A landscape with many valleys, sampled at points; each row gives a point and its height.
A ball rolls from a point to whichever of its 2 nearest points has the largest drop for the distance, and stops where none of them is lower. Distance is the straight distance between rows; heights are no part of it.
Puz (h 0.47): -0.313 1.402 1.185 -0.127 0.580 -0.937 0.448 4.135 -0.719 1.327 -0.825
 -3.438 -0.150 3.169 -1.814 -1.911 -0.817 -3.214 -1.960 -0.551 -0.950
 0.098 3.884
nid (h 6.20): -2.090 0.246 -0.820 0.922 -3.501 3.253 0.410 3.789 0.088 1.076 -0.851
 -1.646 0.160 3.117 -1.106 -1.591 -3.668 0.106 0.741 -3.311 2.799 -0.302
 -0.645
kedi (h 4.97): 1.993 -0.080 -6.058 -2.622 -3.381 0.861 -0.263 0.967 -0.922 -0.595
 -1.774 -1.089 -0.762 -2.247 -1.205 3.042 -2.854 -0.719 1.509 -2.522
 0.186 1.227 -3.919
mune (h 0.98): -0.593 0.852 0.012 0.624 2.322 0.029 -0.006 1.679 0.882 0.730 -1.042
 -3.496 0.557 1.917 -2.282 -1.919 0.411 -3.861 -1.710 1.691 -2.848 1.894
 0.580
Bop (h 3.51): 1.972 -2.961 -3.407 -1.352 1.874 -0.756 -0.733 1.155 -0.150 0.091 -0.245
 -0.014 0.831 1.764 1.872 1.045 -1.580 -1.195 -1.212 -0.329 1.456 0.974
 3.106
Fip (h 2.72): -0.268 -1.410 2.160 -0.470 1.592 -1.020 -0.459 -0.559 0.736 0.555 -1.021
 -1.921 0.957 2.193 -1.940 -2.403 0.193 2.227 -0.659 -3.373 -0.700 0.340
 5.381
Vamo (h 5.44): -2.825 -1.460 -2.643 1.379 0.280 3.253 0.933 1.759 0.373 -0.353 1.019
 -1.261 2.951 3.972 -1.097 -0.811 1.656 -3.773 -0.112 2.291 -2.645
 -2.367 -0.731
Zom (h 3.69): -0.185 -0.505 -2.181 1.023 0.273 0.933 -6.962 -1.947 -1.894 0.294 -1.183
 -2.590 -1.202 -0.204 2.680 -0.861 0.420 2.828 0.966 2.159 3.916 2.050
 -0.324
sak (h 3.49): 0.386 1.732 -1.407 -1.225 -0.863 -0.829 1.711 2.696 0.278 0.814 -0.188
 1.324 -0.782 4.999 -2.485 0.212 -2.447 -1.029 -1.922 -6.260 -0.984
 -1.189 5.049
lar (h 4.65): 1.425 -2.711 3.735 0.032 1.245 -1.507 0.569 -0.187 -0.441 -2.767 -0.214
 1.526 1.747 2.132 3.849 -0.698 3.718 -0.297 -1.438 3.591 1.202 1.953
 -0.834
Fepa (h 3.18): 2.683 -0.619 -5.141 -1.606 2.716 0.367 -1.684 -0.757 -0.164 1.971 -1.669
 1.712 1.107 -0.005 2.477 1.910 0.212 -3.455 -0.670 2.132 2.543 2.093
 -0.149
nelo (h 4.04): 0.756 -1.857 -3.453 -2.219 0.934 -1.970 1.907 1.585 0.335 0.478 2.086
 2.582 3.141 -2.730 0.162 3.171 -1.030 -2.552 0.891 0.285 -3.377 -1.087
 -0.804
lav (h 4.50): -4.090 -3.552 4.363 1.823 0.024 0.447 -0.845 -4.643 -1.596 -0.234 -4.397
 -0.539 -1.937 -1.908 -1.708 1.143 -0.095 -1.430 -1.193 -1.395 0.491
 -2.621 1.890
kab (h 1.63): 4.710 -3.119 -2.057 -1.692 -0.688 2.291 0.542 0.755 1.420 0.126 2.392
 0.624 1.442 5.463 -0.102 -2.532 -0.213 3.589 0.000 -2.679 -0.965 -0.936
 3.576
zoz (h 3.53): 0.087 1.263 -3.125 -1.209 -1.068 -1.667 1.266 -1.434 0.856 -0.418 0.502
 2.005 -0.807 3.027 -3.220 -1.845 -1.976 -1.708 -1.175 -4.673 -2.020
 -4.052 4.441
bef (h 3.34): 1.956 -4.385 -0.770 -2.926 -2.798 0.916 0.480 0.462 -0.542 0.377 1.379
 0.707 2.785 -0.403 3.392 3.095 0.132 3.157 2.350 0.427 1.625 -0.751
 -1.182
robi (h 3.10): -0.820 0.322 -1.134 -0.569 3.672 -3.116 -2.108 -3.931 -0.474 -1.010
 1.908 -0.290 0.899 -2.157 0.738 -0.109 2.501 0.086 0.511 1.256 -1.643
 -1.547 3.549
Tudo (h 3.26): -1.199 1.217 -1.784 0.452 0.408 -1.842 0.068 3.975 -0.989 2.538 0.031
 0.981 -0.460 1.158 -4.496 1.011 -3.894 0.064 0.608 -6.668 -1.420 0.061
 2.055
Doti (h 1.92): 0.627 -1.336 -1.979 0.134 1.829 0.306 -1.004 -5.478 2.371 0.963 -2.367
 3.549 -0.205 -2.727 -0.145 -0.770 0.721 2.073 -0.469 -1.113 1.719 0.038
 2.024
migu (h 3.70): -0.916 -3.742 -2.189 -0.632 -0.928 2.029 -0.430 1.493 -0.829 1.119
 -1.317 1.763 1.684 -1.740 1.950 4.460 -0.183 0.390 2.574 -0.132 2.467
 -0.848 -1.866
pemam (h 1.82): -1.834 -2.193 -2.905 0.815 4.563 2.428 -2.577 -0.303 1.393 4.710 -2.435
 -2.718 1.822 0.081 -3.027 -0.865 -0.155 -0.086 0.382 -0.502 0.424 2.568
 0.963
Veduv (h 2.39): 1.195 2.353 1.720 0.015 0.056 -5.280 -0.210 -1.689 0.303 -2.072 1.526
 -1.805 -1.909 -1.508 -4.150 -1.773 -1.030 0.471 -1.523 -2.727 -4.039
 0.499 1.046
medu (h 2.48): -0.879 1.720 4.379 -1.062 1.840 -0.592 1.838 -0.537 2.669 0.007 1.727
 1.142 2.398 -1.223 2.457 0.025 2.618 -1.870 0.708 0.348 0.635 -1.793
 3.368
Fesig (h 3.41): 2.774 -3.199 -0.056 -1.912 0.361 -2.691 -0.469 -0.046 -0.949 -2.284
 -0.123 -1.372 -0.705 2.325 2.513 -0.864 -1.973 0.133 -0.116 -1.078
 -0.023 -1.943 4.232
kire (h 2.63): 0.320 0.850 3.993 0.512 -1.516 -1.110 -0.739 1.976 0.414 0.130 0.711
 -1.366 0.542 3.222 0.513 -1.143 0.433 3.524 1.072 -1.882 0.864 0.417
 2.500
Tumo (h 3.95): 0.351 2.502 -3.328 -0.635 -2.476 0.709 -1.026 -0.801 -1.959 -1.454 3.299
 0.896 -1.417 -2.937 2.228 0.738 -1.324 1.715 2.015 0.033 1.103 -2.345
 -1.909
Nuro (h 5.06): 1.227 0.018 0.060 -1.765 -0.581 1.609 0.616 -1.571 3.319 1.519 2.868
 0.425 2.213 -2.377 1.074 -0.849 0.348 2.138 3.249 2.104 -1.861 -1.147
 -2.561
duve (h 2.76): 1.365 1.116 2.931 -2.248 2.309 -3.073 1.144 3.654 0.293 -1.357 4.357
 -0.905 0.845 3.260 0.533 -0.102 0.441 -2.947 -0.829 1.804 -2.124 -2.221
 5.808
zul (h 4.60): -5.089 0.545 0.479 3.409 -1.947 -1.397 -0.118 3.408 -2.573 -1.432 -0.118
 -2.434 -1.188 0.765 -3.764 0.187 -2.344 -1.842 -0.661 -2.594 -1.775
 -1.036 -0.600
Kupa (h 3.37): -1.193 0.414 1.042 0.205 -0.145 2.449 -4.440 1.121 -1.044 1.165 -1.170
 -4.034 -1.441 -1.884 -0.515 -0.193 -0.716 3.633 2.393 0.815 2.957 2.317
 -2.072
faner (h 4.75): 4.661 -0.068 -0.244 -2.048 -2.912 0.444 0.167 -3.655 1.793 -3.149 0.611
 -0.441 -1.702 1.675 2.853 -3.600 -1.139 0.934 0.128 2.184 0.006 -0.220
 1.211
fome (h 2.35): -1.716 -0.806 6.290 -0.940 -0.932 -3.606 -0.015 -3.216 0.879 -0.790
 1.249 0.944 0.197 0.341 -4.004 -0.019 4.660 0.756 -1.702 -2.790 -3.322
 -3.216 5.032
rufes (h 1.03): -1.444 3.605 3.669 1.196 1.318 -4.442 0.293 2.199 -0.676 -1.391 0.731
 -3.618 -1.992 3.070 -4.634 -0.425 0.874 -4.176 -2.224 -0.716 -1.306
 0.766 4.262
mif (h 4.02): -2.445 -2.255 -1.327 0.074 0.689 4.393 -1.240 2.109 -0.334 2.728 -1.786
 -0.021 3.016 -1.167 0.066 2.859 1.033 -1.532 1.847 3.598 2.350 0.840
 -2.472
guges (h 4.78): 1.176 0.117 -2.960 -0.966 -4.285 2.384 -1.430 -0.997 0.063 0.799 -3.263
 -1.479 -3.174 -0.383 -0.290 1.224 -2.736 1.339 1.508 -1.933 3.303 1.840
 -2.959
Puro (h 2.26): 2.680 -0.318 -3.303 -0.678 1.557 1.964 1.873 -0.143 1.405 -0.190 0.851
 6.036 2.719 2.925 3.592 1.482 3.043 -1.639 -1.747 1.519 3.096 -0.106
 0.033
muvo (h 2.77): 5.172 -0.646 -6.766 -1.556 1.713 2.674 -0.863 0.728 0.061 1.363 1.162
 2.857 1.408 2.503 2.674 1.836 2.100 -0.326 -0.235 1.190 3.310 0.438
 0.630
gof (h 1.95): -1.197 -0.339 -3.899 2.390 1.396 -0.077 -5.145 -0.300 0.007 -0.635
 -0.146 -4.606 0.594 3.859 -1.483 -2.117 1.273 0.858 -1.899 0.484 0.546
 1.269 3.891
pizop (h 4.08): -2.429 0.329 4.379 2.116 -0.746 1.423 -0.573 2.113 -0.501 0.060 1.421
 1.698 1.088 -1.866 -1.145 0.769 1.717 5.609 2.035 0.086 1.859 1.888
 -2.187
gatin (h 2.51): 0.050 3.314 -0.068 0.024 -0.266 1.514 3.168 -3.073 3.212 0.021 -0.804
 3.352 -0.725 -1.716 1.029 1.207 0.323 -2.236 0.899 -0.994 1.125 -2.115
 -0.270
zak (h 6.31): -1.431 1.320 -2.163 0.851 -2.490 2.369 -1.021 3.043 0.522 -0.530 0.259
 -3.208 -0.898 0.702 -1.842 -2.064 -2.193 0.199 2.143 -0.711 -1.170
 -1.100 -3.015
sos (h 2.61): 3.197 0.841 -0.965 -2.545 -0.476 -0.697 0.410 -2.153 1.441 1.217 1.310
 3.595 1.098 -2.642 1.143 0.058 0.198 5.749 3.427 -3.192 -0.449 -2.487
 0.491
Sog (h 5.72): 1.872 -0.630 -3.098 -0.455 -1.492 1.852 1.927 0.227 -0.850 -1.556 1.066
 1.303 0.183 3.778 4.388 -1.008 1.561 -1.880 -1.030 4.983 -1.002 -0.648
 -3.790
Dum (h 3.03): 4.047 -0.381 -4.079 -2.475 -0.625 -0.126 -1.885 2.340 0.380 0.717 1.007
 -2.802 0.226 0.988 -1.126 -1.488 -2.685 0.652 0.582 1.463 -1.678 1.649
 -0.801
manif (h 2.23): 0.145 0.192 1.554 0.673 0.163 1.834 -0.051 -1.051 1.648 0.264 -2.810
 3.264 0.300 -0.528 3.390 1.924 1.146 -0.706 -1.052 1.696 5.489 1.862
 -1.362
ralid (h 2.75): -0.361 -0.138 2.753 0.653 -1.628 2.218 0.494 -1.529 1.968 2.203 -3.602
 -1.627 -0.193 -0.196 2.456 -1.125 -0.435 -0.834 0.619 1.473 3.625 1.106
 -0.982
dofe (h 2.04): -0.968 3.870 0.547 2.001 -2.144 0.442 -0.966 2.656 -2.928 -2.049 2.763
 0.334 -1.524 -2.214 2.442 0.716 0.518 -1.237 -0.614 2.895 0.984 -0.468
 -5.910
Vifon (h 4.79): -3.090 -2.707 0.508 1.657 -1.801 1.212 -1.179 -4.378 0.861 -1.211 -2.679
 -0.586 -1.248 3.030 -3.328 -2.733 1.825 0.313 -1.978 -1.001 -1.492
 -1.557 0.321
pif (h 2.16): 1.929 0.018 -1.109 -0.592 -0.255 1.377 -2.159 0.249 0.421 -0.148 2.503
 0.193 0.976 4.098 1.262 -2.172 1.194 3.411 0.969 0.145 2.520 0.150
 3.661
kof (h 3.20): -2.292 1.356 2.975 2.076 0.868 -2.302 -0.251 -2.265 -1.296 -2.776 -0.121
 -0.433 -2.936 -1.335 -1.659 0.977 0.732 -2.464 -1.728 0.707 -1.274
 -0.826 0.489
veso (h 6.06): -1.177 -0.898 -2.546 2.411 -2.236 2.210 -0.441 3.922 -2.048 -0.144
 -2.123 -0.489 -1.229 4.634 -0.409 0.198 -1.735 -1.080 -1.822 -0.273
 1.883 1.638 -1.373
zinid (h 5.43): -1.284 1.180 2.175 5.026 -0.440 1.088 -1.087 -3.143 -3.867 -1.373 -3.358
 0.690 -5.580 -0.604 -0.323 0.171 0.123 0.778 -3.671 0.211 2.071 1.962
 -2.846
lus (h 3.05): 1.340 1.745 -0.438 0.820 -1.723 -0.492 0.732 -0.795 -0.668 -1.854 2.254
 -0.869 -1.355 -5.388 -2.393 0.283 -3.157 0.426 0.944 -0.195 -2.202
 0.117 -5.218
gaz (h 5.30): -0.938 -2.261 -0.129 1.044 0.570 2.954 -0.501 -0.140 1.215 1.074 1.194
 -2.608 2.599 2.290 1.172 -1.753 0.944 -1.053 1.023 3.953 -0.848 -0.479
 -1.444
kur (h 5.14): 1.617 -2.580 -4.238 1.004 -2.216 -0.641 -0.897 0.531 -3.349 -2.325
 -1.797 -1.143 -2.507 -2.938 -1.211 1.812 -3.346 -1.562 0.185 -0.025
 -0.646 1.137 -5.546
guk (h 2.73): -1.696 -1.081 4.305 0.814 0.698 -1.237 2.125 -1.762 1.966 0.272 1.009
 4.620 1.758 -1.174 -2.391 0.676 1.955 4.900 0.875 -4.125 -1.069 -0.644
 1.898
dav (h 5.10): -0.409 -0.626 2.525 1.168 -1.669 -0.498 -2.089 0.484 -3.705 -1.140
 -1.662 -3.799 -2.988 -2.864 3.605 2.675 -1.800 -0.251 -0.389 2.293
 2.067 1.337 -2.817
reg (h 2.91): 3.268 3.710 1.335 -1.163 -0.381 -1.904 2.409 4.072 -0.838 -2.423 1.676
 -0.226 -1.761 2.327 2.467 -1.453 -1.048 -1.485 -0.368 3.875 -0.472
 2.663 -1.122
Sarup (h 2.08): 0.268 -0.598 3.755 -0.532 -1.979 0.517 4.458 1.582 1.706 0.151 0.043
 -0.858 1.126 4.244 1.922 -1.324 -1.260 -2.701 -1.049 -0.029 -0.555
 -2.594 3.363
Gebu (h 4.05): -2.341 -1.321 0.302 0.638 -1.354 0.274 1.896 2.420 -0.062 1.183 -1.557
 0.924 1.043 -2.210 -0.347 2.663 -1.933 -0.494 0.119 -1.955 0.640 -0.616
 -1.376
vez (h 3.01): 0.980 0.826 -0.548 -2.092 0.407 -1.839 -2.530 4.470 -0.451 4.124 -0.059
 -3.289 0.955 0.005 -1.172 0.390 -2.846 2.737 2.718 -2.298 0.037 3.499
 0.672
sug (h 4.31): -3.145 -3.520 1.301 1.409 -0.584 -1.200 1.260 -1.426 -1.718 -0.851
 -2.978 0.049 -0.706 -3.161 -2.401 2.716 -2.345 -0.115 -0.780 -3.292
 -0.611 -1.947 0.464
bizi (h 4.95): -1.343 -0.340 -1.627 2.896 -1.696 3.959 0.790 -2.608 1.287 -0.398 -3.214
 0.053 -2.111 4.437 -1.655 -4.252 0.335 -0.630 -1.647 -0.254 0.866
 -0.005 -1.728
Sobe (h 4.48): 0.570 -0.538 2.330 0.805 1.105 -0.389 1.585 2.876 0.073 -1.606 1.202
 1.763 1.738 2.874 0.093 -0.765 3.572 -0.538 -0.856 1.060 0.129 2.720
 -1.045
Fom (h 4.30): 1.972 -0.681 -4.892 0.408 -2.982 0.825 -0.207 -1.300 -0.925 -2.917
 -0.619 1.485 -1.385 0.811 1.450 -0.409 -2.542 1.643 0.828 -0.862 0.131
 -1.269 -0.728
budi (h 2.13): 1.042 1.968 4.725 -1.387 -1.805 -6.214 1.366 -0.481 0.228 -0.544 2.060
 0.151 -1.345 0.721 -3.361 -0.359 1.378 0.003 -0.537 -3.241 -3.941
 -1.763 4.054
zin (h 4.34): -4.267 0.998 -0.993 2.437 -1.427 0.072 0.641 3.054 -2.504 -2.261 0.886
 1.561 -0.790 -1.828 -1.987 3.060 -1.923 -0.521 -0.601 -2.669 1.232
 -2.802 -1.138
nipug (h 2.95): 2.028 -1.891 -1.330 -2.465 -2.483 -1.309 0.931 -0.288 0.029 0.157 2.061
 3.278 1.652 -1.717 3.545 2.008 -2.258 3.557 2.831 -2.877 -0.956 -2.536
 0.659
Dupi (h 4.23): -2.064 -1.385 -2.400 0.417 3.711 4.294 -1.229 0.110 -0.046 3.533 -3.685
 2.373 1.684 -2.061 1.606 1.862 2.646 -2.150 -0.241 4.823 1.577 3.304
 -2.027
pul (h 6.42): -2.755 0.413 -2.156 3.281 -1.992 1.689 -1.304 2.184 -0.863 -1.868 1.583
 -1.237 -0.451 1.614 -2.008 -1.360 0.702 3.066 -0.158 -0.077 -0.879
 0.014 -2.092
gilaz (h 5.82): 1.606 -1.140 -2.438 -0.474 -1.219 3.034 0.714 1.440 -1.998 1.679 -1.794
 -0.733 -0.432 4.072 4.852 -1.376 0.674 -2.250 -2.694 5.280 0.943 1.431
 -2.458
sapo (h 5.18): -0.087 -1.756 0.664 -0.790 0.672 1.565 -0.194 -2.368 3.263 2.100 -0.039
 -1.551 3.169 -1.401 -0.227 -1.488 1.453 0.029 2.269 4.458 -2.739 0.791
 -2.425
lofug (h 4.29): -1.883 -0.877 2.101 2.606 1.372 0.529 0.588 0.918 0.699 0.780 0.697
 1.884 2.334 -0.550 -2.440 -0.924 3.176 3.226 -0.371 1.948 0.406 3.278
 -1.092
Difu (h 4.90): -0.454 -0.218 0.725 1.484 -4.580 0.586 0.379 -0.998 -3.448 -0.633 -1.470
 -1.409 -3.834 -1.409 3.020 1.427 -2.168 -1.307 -0.434 0.707 2.900 0.649
 -6.363
Zosem (h 3.09): -2.344 0.187 2.730 -0.322 0.064 2.601 -2.652 0.466 -0.320 3.406 -1.926
 -3.275 -0.434 -2.050 1.562 -0.264 -0.034 -0.174 0.552 2.403 4.078 2.458
 -0.240
dufut (h 5.93): -0.120 -3.221 -1.645 2.373 -0.672 2.035 -0.497 0.197 -1.707 0.798 -4.719
 -0.728 -0.670 5.417 2.278 -0.130 1.066 -1.562 -3.283 1.466 1.952 2.778
 -1.033
bur (h 1.62): 0.505 -0.424 2.024 -0.026 2.900 2.916 2.217 -0.101 2.554 2.272 0.073
 4.803 2.264 0.129 3.142 1.620 3.196 -0.925 -0.707 2.178 3.747 1.397
 0.508
pefam (h 3.11): 1.448 -1.953 3.471 -0.684 -1.745 -3.598 1.166 1.341 -1.431 -3.619 0.423
 -2.615 -1.543 0.659 3.157 -0.154 -1.945 0.730 0.384 0.134 -0.170 1.170
 2.078
lazol (h 3.08): -2.380 -1.121 -0.716 -0.999 2.800 -4.456 -1.309 1.200 -3.297 -0.658
 1.736 -0.692 1.200 -0.933 -0.880 2.779 0.264 -0.305 0.099 -2.735 -2.873
 -4.076 4.682
kob (h 1.33): -0.267 0.279 -0.216 1.780 -0.488 2.525 -1.737 -5.785 1.816 0.131 -1.473
 0.590 -0.829 -1.068 0.755 -1.863 1.353 4.064 1.503 -0.517 2.063 -2.029
 0.430
pofid (h 4.66): -5.035 -4.827 2.504 1.861 0.596 0.326 0.086 -3.817 -0.871 -1.249 -2.771
 0.175 -0.658 0.271 -5.825 0.058 2.462 1.554 -2.317 -1.623 -1.282 -3.231
 1.856
lik (h 2.52): 0.332 -0.788 3.043 -1.645 1.406 -2.090 1.112 -4.162 1.115 1.271 0.365
 -0.813 1.775 1.888 -3.135 -1.560 3.181 -0.021 -1.438 -2.825 -1.880
 -1.834 6.075
nimi (h 2.27): 0.768 1.228 0.192 -1.418 3.176 -1.012 -0.835 -4.566 1.894 2.978 0.257
 3.627 1.447 -3.218 0.074 0.207 1.018 3.677 0.478 -3.509 -0.036 -1.727
 3.470
Gup (h 4.58): 0.796 0.543 0.782 -0.848 -0.600 2.570 0.329 -0.070 0.904 2.831 -3.238
 0.356 -1.391 -4.260 -0.100 2.896 -0.205 -2.201 0.767 1.645 2.811 4.665
 -6.219
sekab (h 1.48): -2.024 -0.966 -2.076 2.097 2.532 0.642 -2.121 -0.807 -1.915 -0.183
 -1.399 -2.732 -0.043 5.183 -2.510 -3.029 1.511 -3.059 -1.703 1.090
 -1.645 0.234 3.157
toza (h 3.61): -0.810 1.519 -0.838 0.045 3.262 -1.697 -2.602 2.698 -0.591 0.258 1.475
 0.272 1.009 -3.541 -0.537 2.105 1.134 2.037 0.653 1.061 0.404 3.175
 -1.708
nede (h 2.71): 1.625 -0.291 -1.949 -1.974 -0.827 -1.240 -3.245 2.007 -0.522 0.203 2.107
 -3.191 0.730 -0.467 0.766 0.166 -1.319 3.499 2.631 -1.033 0.095 1.753
 0.849
novim (h 4.73): 1.675 0.661 0.542 -0.994 -3.020 2.133 -1.913 -0.802 -2.886 0.889 -2.320
 -1.104 -3.178 -4.006 0.155 1.861 -1.589 -0.221 0.261 1.719 2.051 3.289
 -8.326
Didod (h 4.91): 3.940 -1.104 -2.515 -2.454 -0.416 0.829 0.802 -3.194 2.595 0.223 1.888
 -0.556 1.496 -0.218 1.864 -2.728 -0.986 -0.446 1.584 1.787 -2.393
 -1.730 1.347
kom (h 1.41): -1.217 0.399 1.422 2.428 -1.772 3.135 1.315 -5.622 -0.170 -2.645 -0.699
 3.114 -1.939 -1.630 0.103 0.154 1.367 0.923 -1.188 -0.066 1.697 -2.001
 -4.570
pem (h 2.56): -0.669 0.103 0.194 -1.710 3.316 -2.627 -0.659 1.218 0.991 4.034 -1.631
 -0.957 0.984 -2.624 -0.477 1.456 -2.100 -1.795 0.465 -3.042 -1.870
 0.294 2.921
Namuz (h 3.82): 1.645 -3.382 -1.284 -1.739 2.251 -3.027 2.705 1.284 0.145 -0.825 -0.812
 -0.016 2.136 -0.454 -0.281 1.736 0.346 -4.500 -1.123 1.262 -3.740 1.066
 0.863
zafo (h 2.84): -1.931 3.703 3.999 -0.424 1.194 -2.308 1.559 0.723 0.031 -1.720 2.362
 -0.570 0.424 -1.116 1.384 1.142 1.738 -3.336 -0.777 1.379 -0.365 -1.866
 0.185
pegu (h 4.55): 2.546 1.181 -2.845 -0.591 -3.878 1.541 0.332 -1.950 1.609 -1.639 -1.128
 -0.801 -1.952 0.735 1.705 -2.470 -2.302 0.329 0.559 0.990 1.785 0.757
 -2.153
Sufo (h 2.49): 2.652 2.098 2.743 -2.906 -0.801 -2.499 2.677 0.234 -0.235 -1.983 1.406
 -0.920 -0.705 4.330 0.688 -1.354 0.295 -3.504 -1.879 -0.734 -0.510
 -2.861 5.132
fiba (h 2.22): 0.385 0.015 -2.479 -1.434 4.275 0.456 -0.252 0.540 0.973 5.257 -1.742
 -0.397 0.927 -4.233 -1.674 0.538 0.106 -1.373 1.019 0.265 0.975 2.632
 0.813
vuz (h 0.45): -1.435 1.549 0.946 2.627 -1.037 2.691 -2.897 -3.832 -0.416 -2.074 0.204
 1.133 -2.771 -0.176 1.559 -1.807 2.404 2.938 0.192 0.960 3.773 -1.168
 -2.480
let (h 2.57): 1.356 0.537 -1.878 1.011 -2.053 -1.236 3.278 1.055 1.066 0.040 1.634
 1.027 -0.466 0.572 -5.018 -1.234 -2.230 2.611 1.340 -4.018 -3.559
 -0.945 -1.062
vebo (h 1.99): -0.517 3.424 0.489 1.704 -0.227 0.025 1.199 -1.301 2.533 0.218 0.458
 2.254 -0.609 -1.015 -1.783 -1.023 -1.194 0.765 -0.845 -2.528 0.316
 -0.315 0.066
Lub (h 3.64): 0.780 -4.521 1.627 -1.140 2.244 -2.279 2.917 -3.015 1.089 -1.743 0.552
 1.504 2.300 -0.807 0.311 -0.226 2.574 -3.088 -1.295 2.273 -3.721 -0.050
 0.930
mipam (h 1.64): 1.787 -0.814 2.657 -2.078 -0.277 1.583 2.477 1.145 1.789 1.715 2.889
 -2.728 2.955 4.326 0.552 -2.696 -0.957 0.734 0.557 0.150 -1.277 -2.621
 4.221
rupa (h 3.85): -0.525 2.711 0.385 0.748 3.063 -4.626 -1.226 3.413 -1.133 -1.826 0.995
 0.886 0.118 -0.156 0.611 1.905 1.442 0.163 -0.732 -0.319 1.004 2.684
 1.784
zuses (h 5.28): -1.590 -0.869 1.980 3.802 1.167 -0.897 -2.112 0.151 -4.505 -0.907 -4.225
 -1.883 -3.923 -0.874 1.596 1.213 0.288 -1.380 -3.493 0.671 1.568 2.550
 -2.843
genaz (h 1.36): -1.114 5.122 0.691 1.423 -1.684 2.085 -1.469 -2.073 -0.845 -2.246 2.862
 1.152 -2.047 -0.426 2.835 -0.491 1.765 0.482 -0.491 3.712 2.147 -1.472
 -3.763
senu (h 1.43): -3.910 -0.143 0.537 2.049 4.744 1.054 -1.676 1.089 1.185 2.902 -1.491
 -3.268 2.085 -0.404 -2.809 -1.137 1.730 -2.104 -0.144 1.854 -0.906
 2.782 0.575
Boma (h 3.31): -3.450 1.393 -0.582 -0.928 -0.458 -2.429 -0.725 -1.186 -1.667 -0.818
 1.565 1.540 0.592 1.794 -2.966 1.376 1.343 -1.351 -0.815 -3.665 -1.725
 -4.918 4.983
kesar (h 2.83): -1.656 -0.213 0.651 -1.323 3.394 -3.775 -0.585 -2.286 -0.749 0.933
 -0.046 -1.089 0.768 -2.332 0.146 2.076 -0.614 -3.018 0.432 -0.386
 -1.789 -2.613 3.822
kipuv (h 3.52): -0.498 2.981 2.729 -0.818 -1.543 1.829 2.027 3.904 1.153 2.028 0.745
 -1.270 0.485 -1.765 -0.951 -0.113 -1.471 -0.780 2.227 0.984 1.143 2.562
 -3.079
Mek (h 3.35): -1.028 1.424 -0.831 -0.291 1.078 -1.446 -1.013 1.247 -1.080 1.271 2.406
 0.090 -0.692 -6.514 -3.650 1.338 -1.578 2.070 2.092 -0.629 -1.907 2.071
 -4.121
Kifut (h 3.66): 0.501 2.788 -3.004 -2.375 -0.430 -0.425 -1.516 -1.697 -0.841 -2.085
 2.155 0.203 -0.376 -2.589 4.273 1.015 -0.956 -0.510 1.516 1.226 1.515
 -4.213 1.771
Sola (h 1.16): 4.425 -2.858 -0.453 -1.374 0.810 2.239 1.204 3.461 1.436 0.482 3.021
 -2.757 1.353 6.235 -0.007 -3.934 -0.789 2.417 0.648 0.492 -1.699 -0.055
 2.040
fus (h 3.25): 0.071 4.475 1.460 -1.462 0.255 -0.017 -0.030 4.818 1.653 4.138 0.405
 -1.548 0.334 -1.270 -0.128 -1.419 -2.251 1.911 1.424 -1.523 0.189 3.363
 0.470
Vori (h 2.12): -1.362 0.460 1.716 -1.184 2.002 0.725 1.938 -0.112 1.913 2.974 0.085
 3.856 3.015 -0.606 1.836 1.835 2.965 -0.273 0.255 -0.170 2.777 -1.885
 3.661
nabi (h 3.21): 3.797 2.884 2.168 -2.737 -1.212 -2.802 1.669 3.291 -0.755 -4.010 3.365
 -1.833 -1.928 1.054 2.068 -1.155 -2.030 1.770 -0.504 1.410 -0.963
 -0.196 0.562
Lodug (h 3.36): 2.148 2.845 -2.529 -0.336 1.764 -2.213 -2.448 -2.658 -0.301 -1.524 1.141
 -1.095 -1.569 -0.525 1.625 -0.645 0.002 -0.148 0.659 1.076 0.451 -0.839
 2.942
Bif (h 2.69): 2.224 3.707 0.306 1.151 -1.174 -4.008 0.058 0.465 -0.313 -2.161 2.825
 -0.154 -2.866 -4.002 -2.346 -0.642 -3.165 2.228 -0.019 -2.556 -2.672
 1.004 -1.327
Vun (h 3.45): 0.354 -1.400 1.925 0.424 1.746 -2.346 0.826 -4.291 0.389 -1.719 -0.686
 -1.032 -0.169 -1.972 -1.254 -1.002 1.555 -2.077 -1.148 1.602 -3.923
 -0.343 -1.359
Visag (h 2.42): -3.195 1.148 2.687 0.903 0.514 -1.720 -0.065 -0.496 -0.403 0.246 1.890
 1.236 -0.162 -3.050 -3.989 0.159 0.098 2.953 -0.048 -3.005 -1.691
 -1.539 -0.435
viz (h 2.14): 0.067 -0.672 1.691 0.552 -1.324 1.140 4.127 -2.535 1.479 -1.472 -2.079
 4.462 -1.447 -1.822 0.958 1.078 -0.259 -2.359 -0.548 -0.877 -0.417
 -0.925 -3.843
vodan (h 2.97): -1.567 0.095 2.365 1.396 1.132 1.033 0.381 -2.241 2.252 0.294 -0.431
 5.383 -0.268 -2.222 -3.569 -0.790 2.109 7.522 0.406 -2.684 1.126 -0.814
 0.187
kig (h 4.26): 3.123 -1.346 -3.804 -0.568 1.131 -0.045 1.969 -0.805 1.622 1.395 -0.654
 4.843 2.419 -2.906 0.199 2.999 0.963 -0.803 1.350 -1.217 -2.624 -0.546
 -0.357
luta (h 5.57): 0.652 -1.927 -2.294 -0.343 0.218 2.147 3.365 0.570 0.581 -2.555 0.657
 0.682 1.368 4.254 1.065 0.159 -0.483 -3.237 -0.585 1.871 -3.155 -2.691
 -1.091
Sofu (h 4.80): 0.839 0.005 2.887 -0.097 3.290 -1.377 1.163 -1.774 -0.089 -1.500 -0.445
 0.518 -0.041 0.312 5.227 -1.163 2.845 -2.795 -2.458 4.731 -0.017 1.245
 1.254
Loz (h 4.41): 0.317 0.378 -0.923 -0.511 2.514 3.174 -1.893 -3.156 1.150 2.882 -5.081
 1.400 -1.238 -3.256 1.026 0.629 2.289 -1.862 0.247 4.025 2.502 4.457
 -4.650
bogat (h 2.94): -0.223 -0.327 -2.315 0.710 -2.149 -2.121 1.786 5.275 -0.132 0.405 1.288
 1.694 1.041 -0.274 -2.832 0.881 -3.789 0.695 0.945 -4.626 -5.089 0.336
 -1.076
Veset (h 3.83): -2.966 1.658 4.996 1.154 -1.695 1.155 0.901 2.884 -0.443 0.795 1.853
 -1.289 0.389 -1.330 1.501 0.245 0.728 2.496 3.092 1.477 1.846 -0.364
 -2.861
Giz (h 2.53): 1.140 2.438 -0.189 -0.800 -1.766 -1.087 1.090 3.277 -0.841 -1.787 1.012
 -1.182 -1.813 -1.203 1.128 -0.174 -0.994 -2.535 -1.238 3.726 -1.613
 1.855 -5.443

Where does a ball stop that starts at each point below?
nelo => bur
Gup => vuz
lar => nede

Call two points neighbours if one is among the 2 nearest of the other. Go from one point of each pair to the other, from neighbour to neighbour, staying as low as possible. Name the highest point that can't be avoided.
pefam / bur => Bop
budi / Sola => Fip
Sola / Puz => pif
vebo / vuz => gatin
pefam / vuz => nabi
